The views of a scene show one set of named points, each view turned or mirrored, shifted and resized as a whole, with a little noise and some points left out.
In the rows, zero is written as 128.

Scene 1
View 1
fom: [108 135 141  97 158 140 101 111 170 100 144 134  77 147 176  82 109 122
 138 153 129 195 137 108  99 128 182 165  96  99 141 130 144 114 140 126
 143 142 132  89 114 150 139 123 110 159 113 119 140 175 144 148 140 136
 108 118 145  86 124 136 140 106 113 124 137 112 111 135]
bego: [137 104 153 196 194 103  59  84 144 147 153 204 110 101 167  70 118 151
 158 223 117 174 162 166  78 141 168 103 167 150 141  62 149 111 145 130
 128  87 125 118 162 122  99 221 118 114  82  89 161 149 134 168 177 101
 163 129 131 166  83 146 102 143  94 179 147 139 130 164]
Gupo: [120  73 125 185 169  82  59  87 132 146 157 173 105  83 162  70 122 142
 144 226  99 190 204 166  95 137 176 102 169 129 124  53 165  79 145 156
 137  97 117 124 149 126  80 253 105 123  84  87 173 145 117 187 200 113
 161 135 124 163  69 157 101 144  77 204 160 155 130 159]
Gerev: [107 140 144 108 140 153  94 131 153 124 139 118  64 126 172  65 118 119
 117 147 142 179 132 108 109 118 187 173  84 114 120 125 157  86 159 128
 127 140 126 103  85 130 144 130 123 139 103 137 117 167 124 143 159 129
 101 127 143 103 138 136 128 138 117 111 143 123 102 125]
mel: [114 167 166 107 133 185 109 155 161 110 129 131  44 182 187  92 131 126
 156 138 174 158  78 113 102  68 182 154 117 124 152 161 145 141 154  89
 107 138 174 142  96 125 163  42 164 128 138 141 115 163 150 133 156 103
  93 104 179 103 165 107 145 133 125  59 103 102 137 144]
Tuz: [ 97  98 125 104 146 103  78 100 157 119 156 119  82 102 169  73 100 119
 119 152 107 218 205  98 104 162 184 177  72  93 107 102 147  74 154 163
 145 125 102  72 114 144 123 191  72 164  98 108 151 183 116 169 158 143
 133 115 123  81  96 161 134 113  87 159 175 124  83 122]
ludef: [106 153 155  93 144 175 100 153 180  86 124 134  46 176 190  98 112 117
 162 125 156 158  88 113  90  94 192 156 111 105 159 153 136 146 144  95
 125 143 172 129  95 124 166  56 161 143 144 143 121 177 164 140 147 107
  93 101 184  79 167 115 149 119 109  72 118 107 129 139]
kesi: [130 144 166 156 174 140  87  88 170 129 148 173 107 119 177  68 102 133
 138 187 136 185 119 125 102 133 157 125 129 155 155  73 141 110 162 128
 147 120 116  96 165 137 120 164 100 133  59 119 128 152 144 145 148 117
 138 138 143 141  93 135 122 121 127 135 123 113 118 140]
deguv: [125 190 177  95 132 213 108 173 167  98 122 117  36 201 199  90 136 116
 156 130 183 135  33 113 107  52 184 151 104 125 172 179 141 151 153  59
 104 151 180 149  84 131 174   7 176 142 140 156  97 160 161 125 151  90
  71  95 202  96 195 104 156 136 130  24  83  85 134 132]
fuvi: [102 155 148  85 121 171 104 150 157 110 131 106  43 156 172  84 108 115
 114 133 158 177 109  94 124  97 191 179  70 103 125 157 150 100 170 114
 125 157 144 104  79 132 162  78 126 150 119 152 107 178 126 138 156 118
  81 119 157  78 161 118 153 133 128  75 132 107  89 123]
riso: [150 189 170 203 144 159 100 126 125 188 127 136  78  97 174  58 133 135
 106 187 201 164  82 146 138  82 168 122 118 193 131  94 165  49 196  89
 112 140 119 124 125 135 135 137 133 111  49 139  69 136  97 124 199  86
  91 141 131 192 106 115  97 193 132  79  90 116 106  88]
bufe: [131 134 156 153 183 133  75  79 168 115 141 177 106 119 175  70  99 132
 146 184 119 194 134 130  98 144 157 125 124 146 161  82 137 110 156 125
 151 109 104  89 156 135 127 167 109 137  74 107 130 154 135 162 156 122
 140 127 136 138  83 140 126 118 120 143 123 109 123 135]
bisev: [ 81  97 113  48 122 145  82 142 160  77 150 115  39 180 178  96 114 110
 160 116 109 172 161  82  76 124 206 177  85  57 131 162 139 143 114 145
 125 141 179 125  79 131 132 102 131 174 177 127 163 192 155 162 153 139
 110  99 173  31 168 141 167 109  81 127 167 130 116 151]
View 2
fom: [144 121 146 107 135 126 124 145 140 151  84 104 141  73 126 141 137 116
  93 110 135  88 163 134 145  90 103 112 122 122 151 195 151 137 128 137
 136 173 147 140 123 139  73 107 106 134 163 105 113 132 104 143 158 143
 130 133 128 138 116 144 110 146 125 128 111 100 110 131]
Tuz: [160 123 140  94 102 168  90 171 106 145  81  93 146  72 126 100 130  99
 136  95 108  88 143 134 162  92  91 121 128 142 153 167 136 162 138 117
 146 202 155 107 135 113 108 112 120 136 176 118 110 139 122 165 131 139
 137 163 128 145 133 134 128 126 107 115 134 130 128 137]
mel: [115 132 102 120 178 109 139 143 155 105 114 127 116  82 142 179 115 167
  57  90 183 131 145 114 125  76 148 101  87  98 139 172 127 156 111 150
 106  77 154 126  89 134 116  98 104 113 128 116 148  92  97  95 173 130
 137 107 123 115 126 163 109 157 144 133  68 111 146 155]
riso: [103 155  95 121 151 169 103 169 119  94  89  96  95  97 151  83 109 160
 131  88 137 102  95 141 131  70 139 132  79  90 144 117  69 213 128 109
  92  84 190  71  68 121 180 110 104 103  94 123 154  62 169 100 181  95
 123 147 146 130 125 193 124 134 184  72  71 148 163 161]
bego: [140 116 124 108 108 160 122 163 115 102 114  95 130  68 122  75 150 137
 147 117 110 120 108 139 154 104 115 119 139 135 144 138 130 177 116  97
 134 140 142 105 150 119 153 146 137 130 162 118 113  89 162 130 160 130
 125 157 126 167 120 152 150 120  91 129 132 107 160 144]
Gupo: [158 105 121 105 103 169 108 188 105  84 122  92 134  51 135  35 148 138
 185 124 102 125  91 128 163 104  96 124 153 147 139 110 121 189 119  80
 143 160 136  86 164  98 179 170 149 127 164 125 110  88 176 149 147 124
 125 177 129 177 122 157 165 114  79 135 149 121 165 140]
kesi: [126 136 134 122 126 151 143 163 145 111 106  85 118  90 131  73 145 135
 124 102 121 101 117 158 157  90 108 125 131 123 155 147 113 180 122  98
 104 138 164 112 128 125 144 141 111 132 140 114 134  90 170 126 170 112
 110 136 142 149 105 161 130 131 133  99 103  95 135 141]
fuvi: [136 143 117 106 164 129 101 142 125 140  78 126 128  85 140 174  93 138
  79  77 158  91 156 120 124  76 137 106  77 107 147 175 118 163 131 153
 117 128 160 108  70 133  94  78 103 127 132 120 142 127  80 121 152 131
 140 138 131  97 141 160  95 146 151 111  89 139 134 153]
bisev: [153 102 116  97 154 115 119 141 137 143  99 126 150  63 128 188 113 130
  75 102 160 115 169  97 138  86 123  97 118 123 138 196 165 131 122 154
 146 142 118 130 131 123  72  96 128 128 184 117 114 152  54 141 135 162
 161 122 109 118 144 130 118 152  93 177 115 112 127 142]
deguv: [ 99 134  89 132 198  95 134 127 176 115 111 134 118  95 134 208 103 177
  27  87 203 128 147 113 112  68 171  99  62  74 134 179 131 147 114 175
  96  54 161 126  69 141  98  74  99 113 109 116 151  99  87  80 192 119
 131  98 116  99 118 165  95 161 167 135  55 103 139 159]
bufe: [129 131 140 125 127 142 132 164 144 109 115  90 128  77 135  70 148 132
 126 106 123 100 115 153 156 106 119 115 138 120 154 151 127 168 121 100
 119 149 156 120 136 132 144 143 120 134 147 107 121 100 168 126 179 118
 115 143 141 143 105 163 135 135 120 100 101  87 139 130]
View 3
kesi: [120 102 159 119 124 143 137 140 160 120 142 124 173  83 112 133 123 124
 119 113 117 120 127 114  90 116 156  96  95 148 134 119 114 100 135 121
 137 115 136 143 136 115 123 165 127 122 181 141 106 130 144 148 121 144
 168 106 184 129 148  76 135  90 157 149 122 120 112 117]
deguv: [133  82 142 134  68 115  98 157 130  98 153  91 123 138 208 180 155  70
 133 205 103  48  98 126 131 187 115 123  64 155  91 123 121  99 154 128
 130 174 149 201 103  68 218 138 145 116 160 106 194  70 122 109  93  78
 138  59  79  89 112 125 148 151  66 136  84  78  77 144]
riso: [119  55 122 107  75 129 115 177 139 137 179 102 132  54 162 137 153 134
 122 111  77 130 115 132 117 163 132 114 100 189 148 126 102 116 160 101
 104 123 147 202 108  90 162 182 154 147 168 121 132 135 144 135 115 118
 147  79 171 114 100 103 144 112 121 127  94  93  78 137]
fom: [113 139 162 139 103 140 126 113 139  60 137 109 169 138 124 160 123 102
 126 156 150 107 109  99 108 142 124 100 102 144 122 116 124 119 135 140
 160 131 132 141 140 101 133 151 134 104 163 142 117  93 116 148 118 140
 159  98 150  92 127 122 147 109 141 155 137 132 126 117]
mel: [142 102 146 135  81 111 111 149 136 103 145 111 129 143 173 159 140  84
 137 187 113  65 102 120 121 166 119 114  73 143  94 116 129 113 145 131
 134 164 138 199  98  82 187 142 138 118 153 131 161  82 125 126  99  95
 134  82 105 103 125 120 150 148  90 137 104  83  94 144]
Gupo: [136 132 130 143 166 129 165  96 146 146 111 148 141 116  67 127 131 143
 150  93 153 180 136 105  89 119 168  99 127 122 132 108 121 156  97 125
 168  69 132 114 140 136 100 182 115  97 139 148  36 125 135 191 131 148
 151 138 226 158 171  54 143  94 182 150 170 133 147 146]
bufe: [128 118 149 124 129 134 142 122 160 108 144 131 167  96 115 137 127 123
 118 115 119 121 122 112  91 121 152  95 100 138 141 126 123  95 127 134
 146 118 132 136 148 123 126 160 124 112 175 144  97 121 140 152 132 156
 157 121 183 136 157  79 141  94 159 146 132 124 117 117]
Tuz: [100 173 151 141 127 151 141 108 119  40 141  96 182 149  87 156 116 116
 125 134 172 160 113  97  97 120 117  96 123 145 138 122 126 147 126 151
 173 111 120 101 160 103 104 170 128  87 147 148  82 116 117 160 137 157
 155 115 185  94 120 128 147 101 177 156 152 164 138 108]
ludef: [135 120 157 135  86 124 109 132 125  84 137 102 139 162 163 165 139  67
 129 196 130  67 108 126 117 154 115 108  72 140  89 120 140 107 135 137
 145 163 133 170 112  88 174 141 134 109 154 134 164  73 122 125 100 101
 138  85 102  98 126 117 144 138 105 145 112  88  99 133]
Gerev: [ 99 139 146 132  92 136 110 135 107  46 153  82 141 147 143 167 133  99
 128 164 155 142  93 116 126 160  92 106 107 164 120 121 128 168 148 141
 154 123 133 151 123  86 142 172 142  99 140 136 123  97 105 142 116 118
 133  92 135  74  90 141 153 137 131 148 121 134 114 131]
bego: [142 113 146 123 149 121 160 103 166 157 111 159 136  91  87 119 125 138
 128 103 133 144 140 105  93 118 163  91 114 121 123 122 118 112  98 118
 146  92 129 135 142 136 112 167 123 102 157 146  61 122 149 180 130 140
 158 131 194 170 186  36 145  97 174 151 146 115 135 133]
View 4
Gerev: [151 144 140 134 151 124 125 135 160 167 148 140 138 127 113 139 131 151
 143 140 134 153 139 131 125 155  94 107 105  98 116 146 116 102  96 137
  85 139 136 144  93 128 150  89 134 117 107 176  70 158 107 132 113 104
 144 174 128 179 129  80 110  96 119 163 111 115 110 149]
bufe: [144 100 145 139  94 114 128 117 171  99 147 154 148 149 121 110 115 144
 121 129  79 136 130 143 127 128 112 148 150 132 117 146  88 121 110 136
 159 150 115 103 129 132 160 108 122 130 118 152  72 111 161 151 128 147
 146 143 115 129 110 112 112 130 135 124 139 133 126 115]
riso: [154 118 133 147 146  89  97  73 178 120 153 135 148 129 133 157  85 188
 103 108  61 139 135 139 142 168  80 116  83  99 134 130 131 119 135 158
 156 166 150 123 143 169 176 118 139  88 152 174  58 212 172 114 172 163
 129 159  85 131  90  99 119  93 146 154 132 146 138 100]
fuvi: [166 154 149 133 169 127 107 107 158 175 137 129 130 105 117 161 134 157
 129 122 126 145 130 131 133 174  83 111  73  74 112 136 139 115 103 143
  74 152 146 139 111 139 145  77 134  88 130 181  76 195 140 109 137 121
 156 167 115 166 113  78 120  90 128 166 115 119 109 144]
ludef: [165 152 142 126 134 149 120 129 139 170 146 135 120 137 122 149 165 129
 129 138 125 141 134 125 128 136 128 126  88 117 105 153 111 121  84 138
  72 152 120 141 110 121 137  83 122 118 123 171 114 140 110 137 132 134
 174 157 137 181 150  98 132 128 107 140 130 123  99 137]
kesi: [142  99 145 139 108 114 121 112 172  95 145 156 152 142 122 114 108 147
 125 122  76 145 140 150 129 137 106 145 139 113 118 143  98 122 115 137
 157 149 124  98 141 133 162 105 127 128 123 147  66 129 162 143 132 160
 151 153 106 126 112 109 110 126 137 128 139 128 130 109]
bisev: [152 151 154 120 126 153 130 159 134 177 142 143 127 150 110 129 174 111
 142 144 151 148 116 122 131 125 132 118 117 112 116 165  95 122  72 131
  51 134 113 156  81 108 125  88 128 136 100 157 119 102  80 146 107  90
 179 162 153 192 164  81 115 133 107 140 124 122  79 155]
Gupo: [ 98  76 133 152 104  94 123 130 170  81 152 163 158 220 118 103  86 157
 128 149  59 147 138 128 149 103 127 115 173 160 174 144  85 107 122 128
 187 115 129 127 132 147 166 159 147 147 109 140  69 109 133 183 135 125
 132 138 120 141 129 115  92 134 113 127 135 153 151  94]
fom: [149 119 150 132 119 128 124 138 163 137 149 149 137 137 105 119 140 144
 138 127 116 143 132 134 124 139 117 147 124 109 108 152  98 113  94 128
  95 145 110 117 105 119 154  90 132 124 109 161  74 124 128 142 105 121
 157 153 130 149 126  91 113 129 123 134 124 115 112 150]
mel: [179 162 141 131 136 144 106 106 127 168 135 125 120 108 125 169 160 135
 109 126 126 130 121 131 125 151 118 139  74  96 106 150 131 133  94 152
  72 167 128 122 125 128 134  75 105  90 141 174 119 160 139 114 157 158
 170 150 111 163 139 101 150 115 123 137 133 140 104 126]
Tuz: [128 104 144 137 120 110 141 153 184 121 162 165 157 154 103  92 123 153
 152 143 122 162 140 130 132 126 102 123 149 114 126 148  84 104  93 113
 126 123 127 140  94 125 165 110 152 153  83 151  40 112 104 161  80  93
 141 159 134 159 123  78  81 117 123 141 120  99 120 157]
deguv: [200 176 146 125 159 162 100  91 126 195 133 114 112  82 127 187 184 128
 109 120 133 126 128 138 129 169 111 129  51  88  86 153 137 133  98 162
  35 181 118 130 127 127 117  62  99  73 158 179 133 178 151  96 171 165
 192 157 110 166 130  96 162 115 125 142 133 134  93 129]
bego: [116  79 139 143 101 106 124 127 169  78 143 164 154 192 121 106  93 157
 119 148  56 141 128 140 140 112 131 138 169 161 159 144  91 123 122 144
 181 134 120 117 137 144 165 137 139 141 121 142  87 106 152 169 136 155
 144 137 117 136 122 121 112 137 128 120 150 152 148  88]
View 5
Gupo: [125 131 204 113 115 148 155 124 145 138  87 135 142 165  91 104 129 142
 176 112 136 112 143 215 156 118 115 154 157 118 165  94  37 163  86  99
 154 136 103 181  97 113 146  99 125 130 136 176 109 135 156  84  94 128
 114 135  83 165 103 152 127 148 219 117 133 175 111  90]
bisev: [112  88 102 156 109 122 134 173 139 131 136  44 149 144 134  82  46 111
 110 152 116 106 109  64  73  98 151 104 100 169 106  76 100 150 157 162
 146 139  96  84 143 133 109 143 201  93 114 118 124  73 104 115 148 158
 148 183 140 220 167 103 171 120  97 138 107 122 121 123]
fuvi: [127  87 103 128 122  85 118 136 108 149 151  53 108 138 132  87  64 106
 132 128 116  74  91  95 120 131 148 135 109 122 106  85 156 132 153 132
 134  99 108  96 160 137 103 134 149 122  97 118 148  79 116 133 148 150
 142 126 129 155 122  96 183 125 114 157 107 130  96 134]
kesi: [119 124 175  90 123 107 122 121 128 162 131 141 124 138 119 116 124 129
 137 117 147  92 114 153 132 121  88 137 131 127 135 108  96 143 103 130
 123 123 102 137 128 126 111  89 113 152 132 168 121 127 147  96 133 123
 156 100  90 141 115 138 152 161 188 138 119 153  75 117]
bego: [121 133 200 100 133 134 127 129 133 147  94 158 134 150 105 116 143 140
 147 123 154 102 142 196 138 104  98 146 140 131 165 116  57 150  85 104
 123 131 100 172 108 104 141  89 118 143 147 175 113 139 159  86 104 122
 137 113  90 160 115 152 129 156 210 121 124 158 105  98]
Tuz: [128 121 144 143  71 139 162 147 135 159 112  67 161 166 116  81  74 135
 146  94 112 104 128 143 120 124 130 135 111 156 129  70  73 151 123 151
 169 139 112 136 143 142 114 124 156 107 137 172 128  99 133  79 121 145
 137 156  94 177 116 130 155 140 191 138 111 171  82 116]
bufe: [114 128 172  99 131 118 126 123 124 164 122 135 130 138 119 105 123 138
 136 123 149  95 121 158 126 119  95 138 131 137 136 105  90 155 105 136
 127 132 102 132 129 116 108  85 124 142 149 175 120 122 147  91 138 130
 162 103  90 150 118 132 147 154 188 131 122 154  73 119]
Gerev: [123  99 117 136 107 103 133 145 117 146 143  51 129 144 142  79  57 120
 154 114 112  80 112 110 125 128 146 144 133 121 109  83 136 139 148 130
 149 106 108 116 160 132 118 139 166 115  98 123 150  83 113 133 130 149
 136 128 126 166 117 104 175 135 128 156 116 149 102 117]
riso: [140 114 156  76 132  73 106  96  89 164 149 131  90 139 127 113 116 116
 172  98 131  61  94 174 181 153 109 176 152  73 125 114 169 117 118  99
 120  74 123 137 158 118 112 108  84 162  99 125 155 109 150 150 139 127
 135  57  94  91  77 123 163 165 191 157 113 158  78 128]
fom: [115 113 139 133 115 112 140 145 128 156 125  83 134 140 131  92  87 124
 120 125 129  98 117 118 111 107 128 122 108 149 118  93 113 140 132 138
 142 133 108 108 143 134 101 119 143 117 127 146 129  98 126 108 141 150
 152 131 116 171 131 121 160 144 143 138 118 138  85 123]
mel: [115  86 121 106 164  74  90 137 109 134 148 101  86 111 141 108  79 100
 127 162 147  79  89  95 119 112 122 127 127 115 110 125 165 135 140 119
 100 103 101  90 128 105 102 121 141 131  90 101 138  97 122 164 145 139
 154 113 133 151 132  97 163 136  94 137 114 111 118 134]
ludef: [110  86 125 115 158  95  96 151 123 127 146  89  95 110 143 103  76 101
 109 167 145  88 101  79 103 106 134 127 115 134 108 123 146 128 156 134
 107 114  94  88 128 120  94 123 149 121 101 112 127 104 122 140 146 147
 163 124 138 171 155 103 165 133 100 135 113 118 116 137]
View 6
fuvi: [112 154 112 133  89 137  99  77 185 129  80 191 126 105  81 147 110 132
 110 115 150 132 134 127  95 121 196 142 139 146 215 115 167 163 113 171
 148 180 164 110 130 155 155 158 155 184 135 113 114 175 156 107 149 123
 186 172 155 217  90 135 121 129 152 110  88 118 178 112]
Gerev: [111 153 105 144  91 144 113  97 172 129  85 186 121 131  83 147 119 129
 101  97 155 142 112 147  75 104 187 152 147 118 190 124 164 149 115 184
 131 166 168 121 141 159 156 141 125 193 114 122 110 196 145 108 157 133
 177 162 144 214 119 160 126 124 153 118  98 108 184 107]
deguv: [120 119  74  95  97 111 112  24 183  98  84 193 149  72  95 121 132 170
 122 168 117 122 164 113 148 147 197 169 132 222 228 120 133 174 101 180
 167 184 174 101 101 123 192 204 207 135 167  93 161 117 161 104 121  81
 186 152 163 210  60 102 122 117 158 101  82 124 153 116]
ludef: [123 147  74 122 114 136 109  72 156 104  97 161 140  94 101 126 127 149
 103 168 131 122 113 137 109 125 184 136 130 180 189 141 144 149 106 173
 163 175 166 105 108 115 175 164 173 151 165  82 156 154 150 110 134  85
 170 158 144 185  95 135 103 111 156 134 108 108 149 118]
fom: [126 177 113 146 113 145 119 119 159 128 100 137 122 118  88 150 121 121
  92 130 157 127 109 162  80  92 174 118 117  93 162 120 153 152 119 138
 138 162 153 134 119 116 156 124 132 184 142 108 134 174 136 104 153 126
 162 174 128 189 113 167 122 118 154 133 115  94 140 115]
Tuz: [112 194 130 176 102 165 120 157 146 141 101 125 103 158  89 157 125 108
  90 105 179 129  88 178  41  82 165 108 124  32 133 119 154 140 120 132
 114 162 143 142 143 130 130  84  97 226 110 119 104 220 125 103 173 162
 149 180 124 187 144 205 128 114 140 138 123 100 164  92]
mel: [118 120  86 107 113 132 124  50 167 104  91 171 141  81  98 128 134 167
 117 166 127 127 132 134 142 130 186 158 132 179 205 126 128 159 106 174
 152 178 173 115 106 127 179 170 175 144 167  95 150 139 135 111 120  94
 181 145 155 198  80 117 106 107 150 124 112 122 147 117]
Gupo: [152 161 113 157 141 180 175 175 123 122 142  68 113 165  89 149 134 133
  43 133 149 144  74 191 109 113 129 144 133  26  60 157 127 130 107 160
  85 117 158 187 128 120 139  79  56 170 122 128 100 185  84 126 142 136
 162 133 107 135 154 187 121  91 109 188 164 129 148 108]
riso: [121  97 156  92  82 144 185  65 213 150 132 161 119 134  96 136 198 156
 143  73 120 167 201 145 180 123 153 225 188  77 184  46 117 182 139 153
 108 161 145 210 126 159 156 114  96 161 156 171  90 139 132 144 115 172
 170 148 166 192  91 129 122 125 111 100 158 141 123  99]
bego: [144 152 135 134 127 169 183 143 142 125 153  49 119 154 104 145 173 137
  65 137 153 142 104 192 132 111 116 157 132  32  73 121 118 159 116 115
  81 123 145 216 116  97 153  79  67 164 153 137 118 164  97 135 145 134
 160 141 117 130 134 172 127  96 101 164 180 123  94  98]
bisev: [116 185  66 165 135 152  82 122 117 102  81 160 119 117  84 137  72 137
  72 163 164 111  56 151  52 120 187  99 107 152 164 188 166 129  97 186
 149 155 182  78 126 132 157 149 145 183 114  63 129 194 133  87 164  85
 172 157 134 200 132 167 132 108 171 139  89 107 206 116]

Which points are out of place in each view (at most two, in the order of its rows)? Write none if all are in place.
view 1 => Gerev
view 2 => fom, bego
view 3 => riso
view 4 => fuvi, ludef
view 5 => bisev
view 6 => Gupo
